Points, in no order, along strands that fork, close into loops and pass close to each other.
(in the rows, 128 means zero)
Two points are linked if the straight distance between their rows is under 59.2. Some points are linked to none.
(392): [141  88 118 149 137 185  94 119 142 179 171]
(629): [137 111 102 126  90 106 115  84 140 102 161]
(112): [ 97 185 125 109 109 100 178 147 182 130 127]
(249): [134 171  75 116 118 148 105 109 130  93 145]
(15): [149 146 118 140 155 113  72  93  97  79  92]
(192): [121 173 100 133 144 142 154 142  89  71 102]
(665): [119 188  86 118 129 155 154 149 108  95 119]
(659): [164 133 145 106 177  56 131  96 103 119  85]
(372): [158 129 146 110 174  63 142 123  84 106  87]
(404): [123 175  77 129 136 161  93 107 120  83 121]
(538): [111  73 129 132 128 167 121 123 151 137 125]
(517): [163 137 131 130 156  96  70  91  98  99  76]
(607): [136 154 110 124 138 132 145 155  67  81 114]
(275): [109  71 134 163 132 140 155 108 108 135 139]
(235): [130  58 123 157 129 170 110 108 121 149 131]
(9): [135 126 108 118 103 106 149 127  90 125 177]
(171): [164 115 145 101 162  83 135 144  63 121  88]
(646): [ 98 146 166 131 106 128 106 165 191 112  78]
(190): [ 88 141 169 137 117 130 140 189 158 148  81]
(530): [152 129  94 119  91 111 106  99 115 110 167]
(113): [ 96 157 167 145 100 130 109 202 155 153  86]
(536): [103  98 143 122 130 175 106 147 163 148 119]
(448): [139 135 110 114 110 107 144 143  64 128 171]
(540): [143  88 159 169 131  78 145  95  68 168 164]
(290): [124 160  90 113 106 132 131 109 152  99 160]
(569): [150 127 121 107 124 105 134 158  49 139 152]
(295): [121 103 133 130 131 181  90 134 162 181 168]
(434): [133 143 147 152 158 171 140 144 155 193 189]
(565): [124  89 113 130 100 118 121  82 164  96 144]
(353): [144 121 129 156 166 189 145 142 130 185 177]
(603): [180 127 124  97 101  96  80 110  84 145 134]
(423): [166 124 111 113  97 100  95 108  90 123 156]
(339): [ 90 165 137 116 114  99 194 152 174 136 122]
(438): [112 115 146 121 123 173  83 152 168 172 154]
(498): [125 102 121 134 101  99 151 107 104 129 172]
(322): [ 80 143 153 125 122 105 185 167 172 141 102]
(178): [193 120 138  87 118 105  72 110  89 160  97]
(509): [ 82 137 166 135 122 115 163 173 172 139  85]
(442): [114 200  85 104 121 148 166 151 135 114 128]
(121): [149  82 113 161 138 186 105 116 120 176 157]
(578): [136 160 171 161 154 151 148 149 166 190 191]
(428): [179 128 137 115 153  96  69  92 100 118  65]
(258): [100 114 146 145 156 181 153 160 135 171 135]
(141): [116  73 133 153 114 113 152 101 110 128 153]
(39): [108 136 116 115 106 118 149 105 179 102 147]
(256): [118  75 136 171 153 161 162 125 103 148 140]
(602): [ 89 101 142 133 124 129 178 129 153 129 135]
(67): [ 96 130 140 119 115 119 152 125 193 109 119]
(453): [193 126 140  96 132 106  70 104  96 140  76]
(600): [121  77 119 129 105 134 112  85 177  95 125]
(522): [131 157  96 149 151 138  81 100 105  74 103]
(395): [163 124 132 103 141  97 130 158  47 138 123]
(390): [104 197  98 100 113 124 176 150 163 128 134]
(621): [139 145 132 129 157  99 146 139  62  77  99]
(162): [138  96 130 169 164 190 152 135 108 169 152]
(618): [ 98 154 144 118 111 104 138 125 210 105 109]
(366): [108  91 139 117 116 150 104 117 191  98 110]
(99): [ 94 155 165 126 114 111 118 143 202 107  83]

A tip is a point with one link. Name the tips that can be reached along the links from each point below, in the order of the rows.
(390) => (113), (621)
(522) => (646), (366)
(395) => (659), (578)

How many points has the smallest loop of links through each point below? Write 0 if it is on no loop.
(235) => 7
(498) => 0
(390) => 0
(15) => 0
